The views of a scene show one set of named points, each view turned or mirrored, and shifted as a whole, with a little noise and some points left out.
In the rows, 128 means zero.

Scene 1
View 1
Z98: [104 158 137 152  93  96 131 144 119 111 106 145 105 109 121 141 123 130
 148 144 147 102 173 120 128 106  98 131 152 127 115 139 164 127 117 136
 107 101 141 118 110 141 167  94 148 141 168  82 124  96]
Z852: [116 160 133 158  90 112 121 141  95  79 114 127  74 128 105 151 127 121
 157 161 115  98 189 111 131 104  82 106 146  90 113 141 176 123 141 133
 120 115 131 107 131 138 138 116 142 147 149  78 158  87]
Z741: [118 158 156 154 121 127 143 137 112 100 142 137  86 134 122 163 109 120
 135 144 128 109 141 126 133 107 103 132 166 135 109 147 186 132 113 131
 111 110 135 106 104 139 147  84 133 167 149  90 135  83]
Z91: [106 158 150 151 109 110 137 132 125 118 120 144 105 112 132 151 118 122
 141 129 148 106 156 122 135 104 109 139 157 146 116 141 174 129 108 138
 113  97 136 119 100 145 162  85 140 143 169  85 116  92]
Z603: [122 160 158 155 125 133 141 135 109  93 146 134  79 142 120 167 107 116
 134 145 119 109 139 124 134 106 100 128 169 132 106 148 189 134 116 129
 114 114 132 102 107 137 139  85 131 173 145  91 143  80]
Z253: [107 158 166 149 126 131 139 114 133 130 133 138 102 115 145 165 115 108
 139 108 150 113 136 123 148  98 128 147 162 173 126 144 182 135  93 142
 124  91 128 123  88 154 152  77 130 138 173  83 106  89]
Z533: [115 159 156 152 120 121 144 136 118 110 137 142  97 127 127 160 109 121
 133 139 137 109 140 125 132 107 108 139 167 145 107 146 180 134 108 132
 109 107 138 108  97 140 155  77 137 165 156  91 125  86]
Z402: [110 156 136 151 103  92 148 163 110 101 123 156 106 122 112 141 106 147
 130 165 142 100 154 130 112 115  87 136 165 123  90 142 165 128 121 123
  83 116 154 103 105 129 175  79 152 179 151  96 132  91]
Z730: [103 162 147 154  95 124 107 102 124 116 100 114  84 103 137 157 143  93
 171 108 136 107 192 101 158  91 117 117 137 132 150 137 178 126 115 154
 152  86 112 136 117 162 134 117 130  93 182  61 124  93]
Z804: [110 162 140 157  93 121 115 123 108  93 112 119  75 118 119 155 134 106
 165 138 120 103 189 108 143  97  99 110 142 107 130 140 179 125 128 143
 136 102 122 118 125 149 132 117 135 122 162  69 146  88]
Z723: [108 159 147 151 106 111 136 134 121 112 119 140  98 116 127 152 117 120
 143 134 144 107 159 122 133 103 108 134 156 138 116 142 174 130 112 135
 112 102 135 117 103 145 157  89 140 146 166  84 125  91]
Z208: [116 164 161 157 118 153 116  95 117 103 129 107  65 128 135 178 131  83
 163 109 116 112 166 106 164  91 120 116 147 135 145 145 196 134 113 150
 156  94 105 124 113 159 113 111 118 115 165  68 138  81]
View 2
Z603: [ 98 134 133 161 161  90  97 139 122 121 115 142 176 105 119 160 140 166
 148 140 105 157  88 140 110 108 122 102 137 116 151 121 168 131 148 145
 104 150 106 186 118 112 149 101  88 147 143 119 113  95]
Z253: [131 135 126 143 158 103  97 148 109  69 119 127 152 146 129 162 147 153
 167 131 102 167  86 135 113  84 101  68 113 103 137 108 170 145 155 133
 122 148 147 184 112  84 175 134  89 155 146 139 115 115]
Z208: [132 172 112 153 202  88  85 163 134  99 144 112 167 147 123 154 144 162
 153 134  93 160  88 126 150  69 124  73 162 100 187 101 139 135 148 160
 131 179 134 188 121 104 177 114  78 167 162 119 115 129]
Z741: [102 133 136 155 154  94  99 134 117 110 113 138 175 113 120 157 137 166
 150 137 104 155  93 138 109 108 117 101 132 115 148 119 168 135 149 141
 104 145 113 186 118 108 152 108  89 148 143 124 114  96]
Z533: [105 130 136 150 148  99  99 132 112  99 110 134 171 120 121 157 137 165
 153 137 105 157  93 138 109 106 113  98 126 111 142 116 169 138 150 135
 105 143 121 186 117 103 155 115  89 148 144 128 115  98]
Z804: [115 165 127 141 172 105  92 128 126 105 131 103 191 142 114 133 117 176
 136 137  95 144 115 122 156  96 127 109 165 101 191 103 131 136 145 148
 108 162 126 194 128 116 162 121  77 167 168 119 114 114]
Z402: [ 87 116 152 141 115 114 108  99 100 105  93 131 191 110 114 140 116 175
 138 140 111 143 115 139 106 135 113 130 122 115 135 121 170 140 150 121
  82 122 111 192 121 111 138 122  91 146 143 131 115  80]
Z723: [114 136 136 139 145 109 100 123 109  88 113 119 176 136 120 144 126 166
 150 136 102 150 105 133 123 105 109 102 128 105 150 110 159 141 151 131
 103 140 132 190 120 100 160 129  87 156 152 133 114 104]
Z852: [ 95 156 136 145 159 103  95 114 123 127 122 110 202 120 108 129 109 184
 126 141 100 138 122 126 147 118 135 132 169 108 188 111 133 132 142 146
  93 153 106 196 128 128 146 111  79 160 162 111 112  97]
Z730: [141 173 119 130 182 110  87 139 119  73 140  90 174 170 121 134 122 167
 148 134  90 152 113 118 164  74 118  85 157  90 189  92 128 144 150 145
 125 167 152 193 127  99 180 138  74 175 173 128 114 133]
Z98: [109 136 142 130 133 118 102 107 102  84 108 111 184 141 115 133 112 173
 141 138 103 144 120 129 131 115 110 115 133 103 154 106 152 143 151 125
  97 133 133 194 124 104 156 136  84 158 157 134 115 102]
View 3
Z253: [158 155 174 132 101  89 123 147 144 135 145 208  50 114 140 124 128 102
 168 120 112 161 150  88  76 155 133 123 135  88 103 128 131 109 176 102
 195 114 100 112 129 129 126 131 137 137 153 123 136 107]
Z402: [171 116 149 109 125  80  88 134 144 125 161 138  86 100 135 124 119  95
 161 127 152 148 108 119  93 125 103 157 115  99 104 122 140 120 158 124
 117 103  80 144 135 112  89 119 146 125 158 100 127 101]
Z533: [167 125 169 126 108  87 104 152 146 135 150 174  71  98 138 125 122  99
 156 120 137 143 129 105  83 141 125 139 122  98 111 120 140 108 174 103
 157 114  86 126 139 126 112 125 142 134 155 116 127  95]
Z852: [157  85 131 119 126  85 115 172 167 165 148 140  69  82 118 148 109 100
 113 104 157 135 136 133  85 146 107 140 132 125 134  84 162 131 177 119
 120 115  84 109 151 108 111 125 128 128 144 116 141  79]
Z730: [135 133 130 128 117  89 156 168 168 175 138 196  28 109 110 154 116 110
 129 101 117 166 176 111  77 174 115 106 159 113 121  93 154 142 182 121
 185 119 107  80 139 107 136 135 111 135 137 128 162  97]
Z804: [147 109 134 125 121  87 133 172 167 168 143 170  50  92 116 150 114 104
 121 103 139 147 156 122  81 159 116 123 144 119 129  90 158 133 181 116
 155 118  95  96 145 110 125 131 122 133 142 122 149  85]
Z603: [170 105 177 132 104  89  98 167 150 139 147 171  78  84 141 126 123  97
 142 115 146 129 126 105  80 142 134 141 115 105 124 110 146 101 181  92
 149 120  80 125 148 129 115 127 147 136 156 118 119  81]
Z723: [157 131 151 121 115  85 115 147 150 141 150 171  61 106 129 132 121 101
 155 118 133 155 138 109  84 145 116 135 131 101 109 117 142 122 169 117
 157 110  92 120 135 116 111 127 136 131 151 114 139 101]
Z741: [169 114 171 128 108  88 101 159 147 134 149 171  74  90 140 126 122  98
 149 119 141 136 128 106  82 140 128 141 119 101 118 116 143 105 177  99
 151 116  83 124 143 126 113 126 146 134 155 118 124  89]
Z208: [147 117 159 145 103  96 144 187 165 171 134 208  40  91 125 147 119 107
 121  99 123 140 171 102  70 173 138 108 146 114 135  92 153 117 196  94
 193 129 100  81 150 125 145 135 123 141 142 135 143  81]
Z91: [158 141 152 119 115  85 117 141 146 138 150 177  58 111 131 130 121 102
 161 121 126 161 139 105  85 145 115 132 133  96 104 122 138 123 167 119
 164 108  95 121 132 116 112 127 133 131 152 113 140 106]
Z98: [156 129 134 111 126  81 116 138 152 144 154 156  62 110 123 137 117 100
 154 119 136 163 135 117  88 142 102 138 135 102 105 114 145 135 162 130
 142 104  92 122 132 106 103 125 130 127 150 108 145 105]
View 4
Z253: [172 110 125  98 149 107  98 125 147 107 133 158 182 143 135 116  63 112
 136 107 109 107 111  95 125 142 106 178  86 148 139  98 129 132  84 110
 132 148 143 129 108 158 159 125 121 118 133 140 134 142]
Z804: [191 122 118 121 112  95 117 109 163 152 141 120 162 157 128 122  75 131
 135 118 127 140  95  90 137 119 121 131  75 127  92 110 116 116  92 120
 114 143 109 132 104 115 123 122 136 142 121 118  86 174]
Z533: [179 104 127 114 143 113 109 127 153 120 133 133 178 133 143 116  65 108
 137 106 125 135 115 109 124 134 105 170  72 135 115 113 125 119  81 131
 151 133 121 114 111 142 159 125 115 122 118 140 133 151]
Z91: [179 114 128 125 144  99  99 127 162 109 135 137 185 136 139 112  75 119
 124 109 121 122 123 101 129 144 113 165  90 143 121 103 130 114  94 114
 142 146 124 131 114 134 153 120 125 125 127 136 123 153]
Z723: [180 113 130 131 141 101 103 127 162 113 134 130 183 134 140 112  76 116
 125 108 123 128 124 104 128 140 113 164  87 140 114 107 128 111  92 121
 147 140 117 126 114 129 151 121 124 126 124 137 123 155]
Z852: [193 115 124 138 114 101 124 114 168 157 139  99 162 142 138 122  76 124
 131 116 141 164 104 106 131 115 120 131  65 119  76 123 115 103  91 141
 139 126  91 119 109 103 129 123 130 141 110 122  94 178]
Z603: [178  99 123 104 138 121 119 121 147 138 132 127 169 134 144 121  57 105
 145 106 131 149 102 114 118 122 103 166  59 127 105 121 119 123  72 142
 152 123 116 102 111 143 156 129 112 121 111 139 130 154]
Z730: [187 133 116 110 115  86 104 106 161 141 143 147 165 171 117 122  75 141
 133 121 109 109  91  71 143 127 125 134  92 140 116  94 121 128  98  92
  87 166 128 152  99 125 119 120 146 144 136 113  79 167]
Z98: [185 118 132 146 136  92 102 128 173 112 135 121 185 132 140 108  85 123
 115 110 128 132 128 102 133 142 119 154  92 141 104 108 130 101  99 121
 148 142 110 133 115 115 146 117 129 130 124 133 113 164]
Z208: [183 120 109  79 116 104 115 102 142 158 140 151 154 171 122 131  56 127
 154 119 110 120  72  80 133 112 114 143  66 131 118 102 113 144  78 109
  90 151 134 130  94 149 126 129 133 135 128 119  94 159]
Z741: [178 101 126 111 141 116 114 124 150 127 132 127 174 132 143 119  62 106
 139 108 128 142 110 111 121 130 105 168  66 131 108 117 122 120  77 138
 153 126 117 109 110 142 157 127 113 122 115 140 133 153]
View 5
Z98: [127 114 133 141 115 124 159  91 140 133 111 128 108 142 119 118 143 141
 102 134 134 128 105 115 107 160 123  78 132 115 117 104 100 144 121 109
 153 144 159 110 141 158 157 130 135 155 135 149 168 155]
Z533: [109 104 123 136 125 120 157 110 138 116 139 147 116 127 121  99 141 133
 120 124 116 110 100 119 121 139 117 110 131 129 128 105 119 142 126 103
 140 142 159 105 141 133 159 123 128 151 149 136 158 153]
Z741: [108 105 122 141 120 124 156 113 143 115 146 145 115 120 118  93 145 127
 120 119 116 104 101 119 124 136 113 116 127 131 128 104 117 138 123 101
 135 142 153 104 140 130 162 122 127 150 152 137 159 150]
Z91: [117 108 128 131 126 115 162 102 135 118 119 139 115 142 123 113 136 146
 107 132 125 126 100 121 112 149 126  91 139 126 123  98 119 146 135 103
 154 141 172 108 142 143 152 131 134 149 136 137 164 159]
Z208: [113 117 120 136 101 134 156 162 162  86 144 103 125 121 129  93 145 123
  78 122 134 102 112 140 132 123 121 117 141 153 125  52 111 126 155  68
 170 128 165  79 143 103 128 134 144 127 128 138 176 157]
Z852: [129 120 129 167  86 149 147 108 166 138 137 105 100 116 113  99 160 114
  89 122 141 104 116 111 118 157 109  88 119 116 114  96  74 122 104  99
 148 143 121  97 138 154 161 125 137 153 142 165 173 142]
Z730: [131 124 131 135  99 132 160 142 157 101 112  89 117 144 130 119 138 139
  61 136 151 126 113 139 114 143 134  77 149 137 115  50  99 134 157  74
 189 130 174  85 144 127 123 145 150 128 111 147 185 163]
Z723: [117 110 128 135 120 120 162 104 139 120 123 135 114 137 121 110 140 138
 106 129 127 121 102 121 115 147 123  93 135 125 123  97 113 143 130 102
 151 141 163 107 141 143 155 129 132 150 139 140 165 156]
Z402: [119 107 129 150 121 122 156  73 134 147 126 154 104 130 112 106 146 134
 130 124 119 115 100 102 109 161 112  92 121 106 122 133 104 145 100 124
 126 152 141 121 140 164 179 119 125 167 157 148 157 148]
Z804: [129 123 129 153  89 143 152 130 164 117 128  94 110 125 120 104 151 123
  74 126 144 110 116 126 118 148 119  87 134 127 116  72  87 126 129  85
 167 135 143  89 140 136 141 135 143 139 127 157 178 152]
Z253: [107 105 122 115 139 106 167 123 128  97 125 147 126 144 130 109 128 150
 111 131 119 125  97 135 118 130 130 108 148 143 131  85 140 150 156  92
 158 136 193 103 143 121 142 133 134 140 135 122 162 167]
View 6
Z402: [132  91 105 103 161 103 176 146 103 125  83 123 143  89 117 121 103  98
 123 138 136 114 112 152 107 133 117 116 115 104 114 105 117 124 123  98
 117 208 162  98 117 116 162 164 139 114 119 123 115 152]
Z98: [114 100 124 109 174  99 167 161 112 112 101 146 136 122 119 138 114 102
 126 126 140 126  97 131 119 130 123 113 114  90 103 105 126 129 123  97
 112 176 154 102 124 115 161 144 169 109 115 112 110 141]
Z91: [116 113 140  90 176 111 162 155 115 108 105 158 138 118 134 131 117 113
 130 113 132 127 108 129 123 141 125 109 114  90 107  98 145 131 126 106
 110 175 136  91 121 119 162 145 166  98 116 108 108 136]
Z533: [135 117 144  77 166 123 153 135 108 108 102 148 140 101 140 121 114 105
 129 110 135 120 116 130 114 148 119 111 113 106 120 114 144 124 124 113
 111 183 140  94 113 114 160 149 147 107 113 120 115 142]
Z730: [103 130 172 101 187 110 137 164 124  86 135 185 127 167 131 158 130  96
 125  96 148 146  74  88 133 135 125 105 114  83 100 126 148 124 120 108
 101 123 144 112 129 107 154 112 205 114 105 105 112 124]
Z741: [142 119 146  75 164 127 150 127 105 106 103 146 140 100 140 118 114  99
 126 108 136 121 114 130 110 147 115 112 114 110 124 122 141 120 124 116
 111 183 147  97 112 111 159 148 140 114 112 125 121 142]
Z603: [148 122 152  71 159 133 144 118 101 105 104 145 140  97 141 115 113  91
 123 106 139 119 114 126 109 149 112 113 113 116 130 130 140 116 122 118
 110 183 151 100 107 105 157 146 137 120 110 131 124 144]
Z723: [121 112 139  91 174 113 158 150 111 108 105 153 138 118 130 132 115 106
 127 114 138 125 104 127 120 139 123 110 114  95 111 107 139 126 123 107
 111 173 143  96 119 115 160 144 163 104 114 113 110 139]
Z253: [120 132 163  65 182 130 152 147 118 100 113 176 139 119 152 128 122 127
 137  92 127 129 120 122 129 156 128 104 114  90 112  95 169 135 130 116
 110 165 113  80 118 120 161 143 165  85 114 103 104 129]
Z852: [134 106 136 113 160 105 145 139 105 101 110 137 132 125 114 140 115  65
 111 126 157 128  77 113 107 124 110 116 114 111 116 150 109 108 113 106
 107 164 186 127 119  97 153 129 163 144 104 133 128 144]
Z208: [130 146 191  72 176 134 120 133 115  79 137 185 129 149 150 142 130  89
 125  81 147 140  87  85 126 146 118 106 113 101 118 145 158 115 120 124
  98 129 142 111 117 100 154 112 182 120 100 119 122 127]

Which points are out of place in each view (at most two, in the order of its rows)? Write - if all are in place.
view 1: Z533
view 2: -
view 3: Z804
view 4: Z253, Z723
view 5: Z208, Z852
view 6: -

Scene 2
View 1
Z569: [123 104 135 124 167 149 127 118 155 144 125 112  88 146  63 169 117 115
 145 132 137 180 102 140 133 121 118 134 118 147 132 113 104 141 134 102
 120 124 133 102 167 170 118 136  97 125 145 111 146 116]
Z220: [116 102 127 138 157 128 144 122 137 145 147 110  84 160  73 172 110 122
 131 159 117 179 109 138 122 129 117 140 139 108 127 109 120 146 125 112
 117 114 131 128 163 171 129 139 107 117 136 114 152 121]
Z298: [124 101 146 108 175 164 107 118 168 139 105 118  90 115  49 158 137 109
 165  97 161 185  95 142 150 109 115 131 104 203 144 114  87 126 139  90
 134 140 132  64 160 163 116 130  77 136 154 107 142  94]
Z474: [110  72 158 174 141  75 162 132  86 137 178 124  72 158 104 155 118 100
  89 181  81 165 122 128 112 159 151 157 166  81 133 104 138 154 116 107
 114 110 143 156 137 161 146 161 106 120  93 135 132 111]
Z695: [ 94 113 122 136 126 109 139 135 132 141 155 103  72 121  56 143 127 130
 154 144 133 208 108 128 121 106  90 146 176 129 126  89 123 124 134 109
 141 120 117 106 145 159 165 125  88 108 146 102 173  85]
Z152: [ 99  96 141 145 129  95 139 136 117 137 158 114  68 114  67 135 137 117
 138 141 127 199 112 126 126 121 110 153 173 138 133  94 123 126 131 102
 141 124 123 104 133 153 161 133  83 117 128 112 158  77]
Z251: [111  96 140 140 146 115 138 129 129 139 149 115  75 133  70 152 126 117
 135 143 125 186 108 132 126 127 119 146 150 133 133 101 117 137 128 102
 128 122 130 110 148 160 142 137  91 121 132 114 151  97]
Z642: [121 118 114 111 169 163 127 117 173 148 119 104  91 158  54 180 107 129
 158 135 144 184  99 145 131 111  99 128 114 136 127 112 101 141 133 108
 118 118 127 103 180 178 115 125 102 120 164 101 160 127]
Z211: [135  75 173 138 185 135 126 115 135 136 124 132  91 143  84 166 128  90
 118 125 122 156 104 138 141 148 158 139 100 164 147 122 100 148 125  90
 115 134 151 107 150 167 106 156  93 144 115 130 114 111]
Z507: [114  70 174 158 146  90 136 132 102 133 155 132  73 119  88 138 141  93
 112 140 110 173 114 125 131 146 148 156 155 149 143 105 120 138 126  92
 132 131 141 111 125 151 147 153  82 132 103 130 129  82]
Z226: [103 111 113 143 139 117 149 129 134 145 157  99  76 160  69 165 106 133
 136 167 118 192 112 133 114 120  98 143 161  90 119  97 129 143 126 118
 123 106 122 131 162 168 146 130 108 107 144 107 168 117]
Z556: [100  85 153 154 129  86 142 137 105 136 163 121  68 114  76 133 141 109
 128 144 120 191 115 124 125 130 121 156 175 137 137  95 127 130 130  99
 140 127 129 111 127 149 163 143  82 119 119 120 149  75]
View 2
Z298: [171 120 105 118 128 141 124 107  94 138 160  88 117 119 114 126 109 150
 136  85 121 141 129 143 141 150 101 135 133 155 158  92 139 156 135 142
 111 138  88 123  98 132 141 143 163 106 129 127 104 114]
Z642: [158 111 131  87 145 136 127 121 118 150 121 109 127 169 134 105  81 138
 112  91 112 129 135 176 137 158  90 140 142 132 133 106 129 116 129 157
 108 106  95 110 110 142 154 117 145 118 144 105 104 106]
Z695: [131 121 146 110 150 154 105 140 107 167 123 101  86 148 154 152 108 107
 134 124 121 116 135 175 154 119  71 117 169 182  85  84 120 113 121 152
 101  95 124 131 124 142 115 155 150 149 148 119 116 142]
Z211: [150 140 135 112 143 114 148 109 115 121 133 109  98 127 115 107  98 154
 115 112  96 134 152 135 143 114 140 129 117 135 153 122 151 173 124 117
 124 138  87 149 126 108 111 169 194  94 143 100 120 117]
Z251: [135 131 147 107 149 136 126 129 112 150 122 107  88 143 142 134 102 124
 123 123 109 121 144 160 148 113 100 117 148 163 107 103 133 137 121 138
 113 109 111 139 129 128 110 161 172 130 150 108 119 133]
Z220: [132 126 158  86 158 125 135 132 130 150  97 119 103 175 144 106  79 128
 104 124  98 116 149 176 146 122 106 127 142 136 108 120 131 118 120 143
 113  98 106 133 135 131 122 142 165 124 158  89 115 119]
Z556: [122 140 154 123 153 139 119 137 104 155 126 103  63 125 146 154 118 111
 135 140 110 116 145 154 158  91  97 106 156 185  89  94 132 144 116 131
 112 107 122 156 137 125  85 186 182 140 150 115 126 152]
Z474: [101 155 189 100 172 112 147 138 136 141  83 129  60 160 152 121  90 115
 103 164  82 104 168 159 157  66 131 105 137 151  81 133 140 141 105 114
 126  98 121 173 166 106  70 194 202 127 169  78 138 140]
Z226: [124 125 161  92 158 136 122 139 124 161 100 116  91 171 155 124  88 111
 113 131 107 112 144 180 150 115  85 120 157 155  87 106 125 108 119 148
 108  88 117 133 136 136 115 148 157 140 158  99 117 130]
Z507: [126 150 150 127 151 127 134 126 109 136 129 106  64 116 132 142 116 126
 129 138 101 123 154 138 154  85 121 110 137 173 110 106 141 166 116 116
 119 125 112 164 138 110  79 197 201 121 150 107 129 145]
Z152: [128 137 148 119 149 144 114 139 105 158 128 101  73 132 147 155 114 108
 137 130 116 116 141 160 156 104  87 109 162 185  91  87 128 135 120 139
 108 107 121 145 129 130  98 175 170 142 149 120 120 145]
Z569: [153 121 133 100 144 131 132 120 113 143 125 107 113 151 131 111  89 140
 116 102 107 130 141 164 142 137 103 133 137 139 133 107 134 135 128 143
 111 117  96 125 115 132 137 139 163 115 142 105 110 113]
View 3
Z556: [102 135 168 157 121 134 140 107  69 111 135 152 116 175 140 103 140 120
 120 144 137 128 136 125 114 133 143 127 150 153 155 117 146 119 121 116
 132  93 146 165 140 111 144 157 128 131 158  91 113 143]
Z211: [ 93 145 137 122 146 161 108 112 103 131 174 139 136 181 147 128  93 106
 102 172 184 155 172  90 125 116 151 125 145 125 139 148 134 146 137 125
 135 119 113 148 123 172 102 107 113 158 163 130 107 159]
Z507: [ 96 151 156 140 122 136 129 106  72 112 152 146 118 178 143 101 138 124
 115 162 155 137 163 111 128 127 155 112 138 149 151 130 141 135 136 114
 132  92 127 151 132 127 132 147 125 138 167 101 101 157]
Z474: [111 150 133 164 132 134 121 142  84 103 122 173 101 179 145  93 115 147
 144 160 139  97 152  91 171 141 173 146 106 146 185 132 113 135 145 112
 127  92  95 130 143 102 125 152 145 111 150 113 105 149]
Z220: [106 110 144 169 163 161 125 131 107 127 134 161 124 178 141 135  69 109
 129 138 150 116 118  99 129 136 142 180 147 123 165 132 119 122 114 123
 135 130 123 156 146 138 114 118 131 134 143 130 128 127]
Z569: [ 96 111 149 151 160 167 124 111 108 137 158 144 140 178 140 146  75  92
 109 142 164 145 129 107 103 124 131 163 165 119 142 135 135 124 110 126
 138 133 142 165 137 163 111 109 115 155 152 128 128 134]
Z152: [100 122 173 162 125 138 144 103  72 115 135 150 119 174 137 113 130 114
 116 134 137 131 126 131 102 134 134 137 159 148 152 116 148 113 112 117
 133  99 157 170 142 117 144 154 127 136 156  92 118 135]
View 4
Z251: [121 120  96 117 122 114 129 108 139 141 143 136 127 141 102 128 112 120
 136 122 135 146 119 112 128 115 134 105 126  98 122 151 102 107 134 157
 130 102 116 126 108 120 135 105 114 146 122  99 148 129]
Z211: [131 132 120 117 144 156 158  96 129 146 152 136 142 170 105  81 121 116
 160 139 115 138  97 113 138 103 135 108 120 130 142 144 120  89 124 103
  98  96 132 100 128 100 105  81 114 130 133 112 148 125]
Z298: [ 88 125  80 129 130 153 117 104 151 139 120 141 145 168 131 102 134 148
 181 123 119 147 144 122  86 134 121 131 127 119 120 130 147  93 103 152
 101  69 142 114 142 103  95  56 105 154 142 114 129 159]
Z226: [133 105 108 114 128 105 126  97 149 143 142 137 110 124  92 163 119  97
 123 109 147 161 115 107 120 106 129 114 147  90 119 156  80 120 144 191
 148 119  96 145 119 110 145 112 127 146  95  96 157 121]
Z152: [115 123  76 119 102  98 114 122 132 134 141 134 130 133 103 132 103 135
 124 125 138 143 131 111 136 124 144  95 113  84 119 151 103 108 139 164
 136 102 118 130  83 138 148 118 104 158 131  90 145 136]
Z220: [136 107 120 114 141 127 142  89 149 147 146 135 115 137  91 144 124  91
 136 114 140 158 104 109 121 100 127 119 151 109 124 155  87 112 139 171
 135 116 100 132 132  98 129  99 128 136  97 103 157 119]
Z556: [122 125  83 118 105 102 123 120 126 137 145 132 133 137  99 121 100 132
 121 130 134 141 121 111 147 120 145  91 110  90 127 154 100 105 142 151
 132 103 119 125  81 137 147 120 105 150 133  91 147 128]
Z569: [117 114 106 118 141 142 132  92 151 143 135 137 129 152 109 124 130 114
 159 116 129 154 119 117 105 114 124 128 142 116 123 144 114 105 123 159
 119  97 118 123 143  97 114  77 120 143 113 109 147 136]
Z642: [113 105 105 119 146 143 126  87 166 145 126 141 118 148 112 142 140 108
 163 104 133 165 125 119  82 115 113 143 159 115 116 142 115 108 118 185
 125  96 113 131 160  86 111  69 127 145 102 112 145 139]
Z507: [133 135  97 116 112 116 140 118 117 140 158 129 142 147  97  97  98 130
 126 143 127 133 107 108 165 111 150  81 100 102 138 154 103  98 140 117
 118 104 126 111  80 134 139 118 105 140 142  95 149 121]
Z695: [107 112  73 120 106  95 104 115 147 136 129 136 122 126 108 154 113 130
 126 113 142 155 141 114 112 129 134 110 129  79 109 150 100 116 137 195
 145 101 112 142  96 128 148 113 109 161 117  92 142 143]
Z474: [168 125 131 109 127 104 163 103 116 146 176 128 121 131  73 123  96  87
 101 138 141 139  76 100 183  84 152  78 119  98 146 167  64 107 163 127
 136 135  98 123  83 127 157 141 122 126 112  88 169  94]

Which points are out of place in each view (at most two, in the order of its rows)? Write - if all are in place.
view 1: Z220
view 2: Z298, Z226
view 3: -
view 4: Z556
